Points on a hilly landscape, in no order, each with its height.
A ball rolls from a point to the lowest of its 2 nearest points, and stops where none of them is lower. Distance is the straight distance between rows; heights are no part of it.
faz (h 649): -9 -8 -8 -4 14 25 -10 14 -19 -3 -12 -25 7 12 3 5 1 -6 -16 -28 14 -12
gon (h 666): 7 13 -2 -4 14 12 0 6 -10 14 -25 -24 13 16 1 1 -3 -1 -13 4 7 -19
fomo (h 631): 7 -17 15 -3 -19 9 -4 37 -9 15 -21 16 11 13 -11 -1 14 24 -3 -26 -15 9
kota (h 358): -23 -4 -4 18 13 -4 -5 -27 2 11 -26 -2 -2 -1 21 -14 16 -11 7 4 1 -12
Bim (h 445): -3 19 -8 -9 10 -8 6 -22 7 13 17 13 -13 2 23 -8 -3 -21 6 -1 -13 -1
Kupag (h 324): 14 20 -6 -10 31 6 -17 -13 -16 -10 2 2 -20 -22 3 17 -18 -14 17 7 21 -5
mokes (h 648): -8 -4 2 -18 -17 31 -7 34 -12 22 -24 -1 10 21 -28 -24 10 18 -10 -15 -5 7
ged (h 498): 4 -11 6 -2 -39 19 -10 9 -26 -15 17 16 8 1 -1 11 3 20 -15 -25 3 3
lem (h 457): -8 -21 2 -2 -45 8 -19 0 -8 -19 8 -11 13 -4 -7 -3 -13 13 -11 -11 7 6
lopof (h 546): -3 2 24 8 9 -8 9 25 7 7 -8 -4 22 13 -19 8 9 10 -12 -12 -4 17
valu (h 93): -6 -4 7 -5 -7 -26 18 1 8 1 -9 2 -19 0 2 -17 -29 11 12 1 -8 -12
mude (h 302): 1 -26 2 2 -13 -30 13 10 -2 6 -17 3 11 -4 19 19 -15 4 -9 18 -19 7
rez (h 459): 31 -11 -26 -1 -10 3 -4 -12 17 -5 -3 -22 14 14 10 -19 -5 -21 -2 -1 8 9
tev (h 273): -7 6 24 9 -6 -2 0 -26 21 23 5 -8 8 3 -5 -1 11 -7 8 -7 -35 -6
kalat (h 482): 23 -3 -20 2 3 27 -25 -10 9 -26 19 2 -15 2 -9 17 8 0 2 -12 -10 22
Nik (h 496): 9 -19 9 2 4 -19 -5 23 -20 -2 -15 9 2 12 -8 2 -13 17 -30 20 18 -4
dolo (h 413): 12 13 10 4 13 5 12 -16 -5 24 -4 -2 11 31 19 -25 10 -24 30 -13 3 -4
vur (h 201): 2 -5 -6 29 26 1 7 8 23 -4 -24 2 12 -22 23 -16 0 2 -9 17 25 -2
gelin (h 325): -4 4 -12 -13 -8 -16 20 -11 -16 -10 5 5 -10 -6 9 28 0 1 -9 -24 -2 -4
gamed (h 548): -7 17 9 2 -19 0 12 7 -13 -25 11 21 -17 24 -22 -11 -13 34 -8 18 5 21
Fized (h 565): -1 3 9 10 3 0 -3 8 4 14 6 3 5 11 -5 -29 -11 1 -25 -2 14 -11
zife (h 426): 3 -13 19 8 10 -2 -5 12 5 -9 16 5 -7 2 -22 34 23 -1 7 27 -7 14
Ziber (h 627): -21 3 3 -7 -3 22 -3 27 -9 2 -7 -37 6 24 -16 -8 8 3 10 -21 13 -10
pafa (h 535): -2 -20 -3 -11 -19 -4 4 -2 -5 7 5 -25 22 9 -16 -11 34 -2 4 26 -15 -5
kad (h 418): -2 3 13 -3 17 4 8 38 -3 -4 -14 -7 16 -13 11 -26 -12 -9 11 24 15 5
mumig (h 217): 3 17 -1 -20 3 -16 3 -14 -6 1 15 0 -7 -1 8 28 -7 -12 20 -31 14 -9
sifel (h 514): 24 0 -27 -1 9 14 8 -12 9 -18 15 8 -8 14 8 26 32 2 -2 -12 -12 26
ninun (h 614): 23 -8 8 -2 -23 1 3 31 4 -6 -3 16 3 10 -16 -6 -15 24 -4 -20 4 10
vuvi (h 392): -9 10 -20 -1 10 16 5 8 -8 -9 8 0 -18 -46 27 -15 -5 -6 12 -9 8 -16
balin (h 526): -4 -2 14 -12 -30 -11 2 6 -17 -20 18 12 -3 15 -21 1 10 30 1 5 12 12
lun (h 446): 4 -19 8 -14 -9 -12 -7 48 -6 0 -29 -5 10 -21 5 -18 -18 9 14 17 20 4
Tul (h 137): -17 5 11 -3 -11 -13 7 -25 26 12 12 -25 9 -13 -6 -15 17 -27 19 3 -10 -8
Lenu (h 512): -19 -11 -7 11 11 -5 -3 3 9 -16 2 0 -7 1 0 7 -2 -8 11 -12 12 4
Zuro (h 604): -11 17 10 25 9 -15 15 -4 15 2 1 -5 2 14 5 0 -17 9 -12 15 -19 8
sodo (h 564): 1 -2 25 3 -3 -21 -2 9 18 20 4 -9 29 26 -12 10 4 -17 3 3 -2 17
Nirav (h 252): -15 21 -7 -8 1 19 -19 -9 -11 20 22 18 -25 -22 -23 19 14 -14 -15 -16 -15 9
Vafo (h 163): -7 32 19 5 16 -15 7 -32 12 -3 3 6 -8 -11 1 15 -33 -7 2 9 2 0
miva (h 450): -28 -5 28 20 7 -6 -3 14 9 2 16 7 11 0 -10 32 35 2 -6 7 -10 11
Mas (h 476): 3 -13 -1 3 13 5 1 10 -10 2 11 0 -14 5 23 -11 10 -13 20 -12 18 -2
Bazik (h 543): -21 -10 -8 22 -3 -15 -5 -4 18 1 1 6 5 3 4 -8 -8 5 -17 -2 26 -1
Kesa (h 449): 4 -2 -7 -3 2 -9 0 -14 22 0 4 11 -27 14 -15 15 4 11 19 0 -10 19
molub (h 510): 17 -29 13 15 13 -16 0 22 1 7 -22 11 7 6 -15 1 -1 -4 -16 18 -5 13
kip (h 387): 21 21 -25 9 16 28 -17 -14 8 9 10 4 -21 8 5 -8 -26 -9 -9 -10 4 4
Bog (h 343): 8 6 -9 17 -3 9 0 14 -3 -8 14 13 -2 -41 24 -34 -10 0 4 11 29 -14
pomuz (h 438): 2 -5 -20 -2 24 4 0 4 2 -2 5 -10 -2 -22 14 -11 -2 -14 27 -6 28 -19
lutob (h 393): -10 -2 -4 6 5 3 10 29 -3 -15 1 -1 6 0 11 -6 2 -1 -5 38 4 -2
pul (h 406): -3 -25 -23 -4 -35 1 7 3 -5 -32 -2 -1 -10 -17 -11 -8 -16 23 -14 -10 9 -7
tekos (h 362): 7 -5 -20 -11 -2 -13 9 4 -6 -12 3 7 -7 -10 -4 -12 -4 -8 -11 52 -8 5
Nez (h 363): 10 21 24 -4 19 -1 5 -13 1 9 0 -7 7 2 16 -8 -4 -17 32 8 19 -15
besu (h 354): 16 -18 -15 -9 -8 15 12 6 0 -26 -8 -18 -8 4 -12 -26 -20 18 -5 -4 -2 -13
duzib (h 54): -5 23 25 15 23 -28 10 -22 25 8 5 8 8 -15 3 -5 -11 -17 -10 29 5 -9
zub (h 528): 4 -15 -15 2 -16 23 4 8 -17 -2 18 19 -4 13 15 2 14 4 -32 -16 3 -4
Bik (h 399): 15 -34 -4 -7 -10 -11 -4 -27 9 -7 -5 -2 0 -13 23 4 -10 -14 1 -5 -15 7
pofum (h 606): -3 8 12 -19 -21 22 -3 12 -23 26 14 1 -7 15 -26 -24 13 17 -2 -7 -22 -19
Vamad (h 475): -17 -6 12 3 -11 4 -21 20 8 12 26 7 34 11 -14 24 33 17 8 2 -4 5
reb (h 594): -8 15 7 12 -20 2 -3 27 -1 -13 4 2 -15 12 -9 0 -14 16 8 -14 -11 10
dukop (h 255): -1 34 -13 1 25 -4 -6 -27 4 -13 -9 5 -1 -27 2 28 -23 -1 -7 3 13 -8
nonok (h 140): 12 1 18 12 10 -17 3 -5 25 12 -9 -5 28 -22 -6 -12 -14 -17 -16 16 17 -10
kof (h 424): -24 10 -15 0 4 -13 12 -36 -2 24 -18 8 -16 5 17 -14 8 -19 9 -9 -14 -2
pof (h 211): -3 -17 -11 -1 -5 -16 4 -9 17 8 -23 -16 -8 3 -5 -15 -14 12 -11 -8 -5 -12
Gur (h 474): 2 -9 1 -5 -19 -17 1 27 -20 15 -12 0 2 1 12 -15 -18 6 -5 8 14 1
gugi (h 334): -4 0 -23 -13 -16 -11 -2 -12 -16 -10 10 30 -11 -12 -8 21 -24 5 -27 -13 7 8
Kubet (h 621): -9 7 13 11 10 -13 21 -8 9 -20 -12 -8 9 4 21 15 -10 6 6 22 1 8
vok (h 401): -8 6 -36 -6 3 6 -11 3 -18 -17 -3 14 -24 -5 -14 8 -5 0 -12 -4 16 15
guso (h 353): -1 -3 7 12 7 14 -11 -14 8 12 3 -13 -24 11 -19 -2 10 -6 13 -25 -30 -10
Davun (h 368): 3 1 13 6 21 3 -27 3 -11 -2 5 5 -19 -12 0 23 -26 -13 5 13 3 12
kitu (h 385): -11 -19 -10 -17 -4 6 8 -40 2 -9 1 -12 17 -16 15 8 20 -23 2 -15 -1 -12
Sel (h 499): 12 -26 -8 -9 -17 1 14 -1 7 -3 -8 -31 26 4 12 -6 4 -11 0 9 -12 3
zek (h 315): 10 -11 -11 -7 8 -10 8 -15 3 -5 -1 -6 1 -29 5 -24 6 -7 8 29 2 -11
sonab (h 288): -19 -2 -13 -21 -10 1 18 -13 7 0 16 -10 1 -17 -5 -8 15 -15 9 -6 -8 -6
Vopa (h 556): -2 3 -5 -3 -12 7 2 6 -6 12 27 23 -8 3 4 16 25 1 -2 -13 -4 13
varon (h 642): 6 12 14 -9 -6 22 -5 26 0 6 -11 -16 3 19 -46 -9 5 29 -3 4 -12 -2
suf (h 296): -6 -16 -22 0 -4 -2 15 15 10 -19 -20 -10 9 -5 11 -24 -5 15 -17 -5 -1 0
teral (h 310): 24 14 12 -10 9 -6 0 -16 -5 10 5 11 4 13 29 12 -17 -14 27 -18 8 -18
rame (h 447): 10 6 -24 -11 -11 28 -6 4 -14 -27 12 13 -16 -3 -8 8 5 13 -22 4 -14 21
dok (h 338): 2 31 -16 -7 8 24 -16 -9 -6 5 23 9 -28 -12 -17 -7 -18 -18 -12 -19 0 3
govin (h 569): -22 28 4 7 -9 26 7 21 -8 -13 7 7 -1 23 -13 -15 -1 31 -1 3 5 20
vabe (h 622): 11 4 25 4 21 0 12 -2 -3 -22 -7 0 7 15 22 24 -12 -5 27 1 -11 -2
Soduf (h 500): -19 4 16 6 -25 0 -13 9 12 -3 23 19 12 8 -19 4 16 43 8 4 -3 7
mirez (h 301): 3 0 -7 24 29 6 -1 -28 0 4 -31 7 9 -2 27 6 19 -12 -1 7 27 -20
bego (h 583): -15 25 31 9 9 -17 4 -1 33 18 -8 -12 11 19 -8 2 -11 -11 5 2 -1 10
Fisap (h 600): -27 -22 9 -8 -2 6 -1 14 -22 9 4 -24 14 13 -34 11 22 2 3 -18 10 -23
govaf (h 404): 16 30 -1 2 22 -3 8 -19 -4 12 0 6 -13 0 17 -9 -10 -18 17 28 1 -5
sak (h 303): 9 13 -10 1 11 5 1 19 -1 15 -13 -4 0 -31 27 -31 -1 16 4 22 23 -18
kiba (h 626): 1 8 3 -20 -5 16 7 20 -5 7 15 -15 -7 20 -26 -5 15 25 20 6 -28 -6
Sud (h 527): -5 2 19 11 20 -9 -5 26 4 0 -28 2 16 -5 -2 -6 -3 -8 -24 3 -5 12
puf (h 544): 18 1 -4 -8 9 -5 0 -14 -3 3 10 19 -8 1 7 31 38 -1 20 -5 -16 11
Pineb (h 254): 13 -4 -8 -11 -11 -3 -11 -24 -1 7 27 14 -7 -20 -16 8 -6 -5 -18 -11 -1 3
gem (h 251): 0 -2 -9 27 30 -10 -7 8 14 5 -39 -6 23 -2 35 7 12 -8 -6 0 40 -4
kav (h 601): 11 19 27 -3 14 7 1 -23 -18 1 -9 11 7 18 9 36 7 -16 35 -10 -16 2
dupo (h 223): -15 -3 2 -4 -18 -36 5 -18 4 -3 -12 6 -10 -1 11 18 -16 2 0 5 -24 -5
Lebiv (h 347): -1 -36 -2 5 -3 -16 0 -12 -5 -6 -9 -3 9 -12 15 12 -9 0 -21 5 -19 -23
vidi (h 585): -11 -1 7 -6 -21 9 -3 8 -15 18 27 0 7 3 -11 -19 -1 0 -10 7 -8 -5
Nit (h 125): 2 32 -7 -13 0 -10 -12 -19 3 9 22 8 -5 -28 -23 28 5 -16 -8 -18 -15 11
Sufa (h 455): 5 -23 5 -2 -18 -12 0 -25 14 -20 15 -24 11 -10 10 10 11 -11 17 -18 -5 -2
lan (h 570): -26 -25 -3 -10 -19 1 -5 8 -12 5 -5 -21 7 -7 -22 -14 33 -4 5 -3 5 -5
Daso (h 408): -2 -5 -17 -1 -3 17 -6 -6 7 6 -4 -7 -35 7 -27 4 0 18 -1 -6 -18 5
vagub (h 256): 13 13 -5 11 14 0 14 -15 19 0 -24 -1 3 -36 21 -32 -5 13 -7 32 7 -14
pona (h 400): 10 -2 11 8 5 2 -14 19 -16 -15 7 14 -13 10 -1 29 -3 9 6 12 6 23
budis (h 574): 13 5 0 -12 9 -3 4 -35 -15 5 -8 15 -3 16 18 17 20 -21 20 -12 -20 -9
Tar (h 422): 29 -5 -17 9 -3 9 -17 3 13 11 -3 -6 -5 20 11 -16 -19 -4 -16 -9 -6 5

For each start below, name the point where the ball stops.
Vopa | valu
gamed | duzib
Ziber | Nit
gon | vur
Sud | vur
sifel | Nit
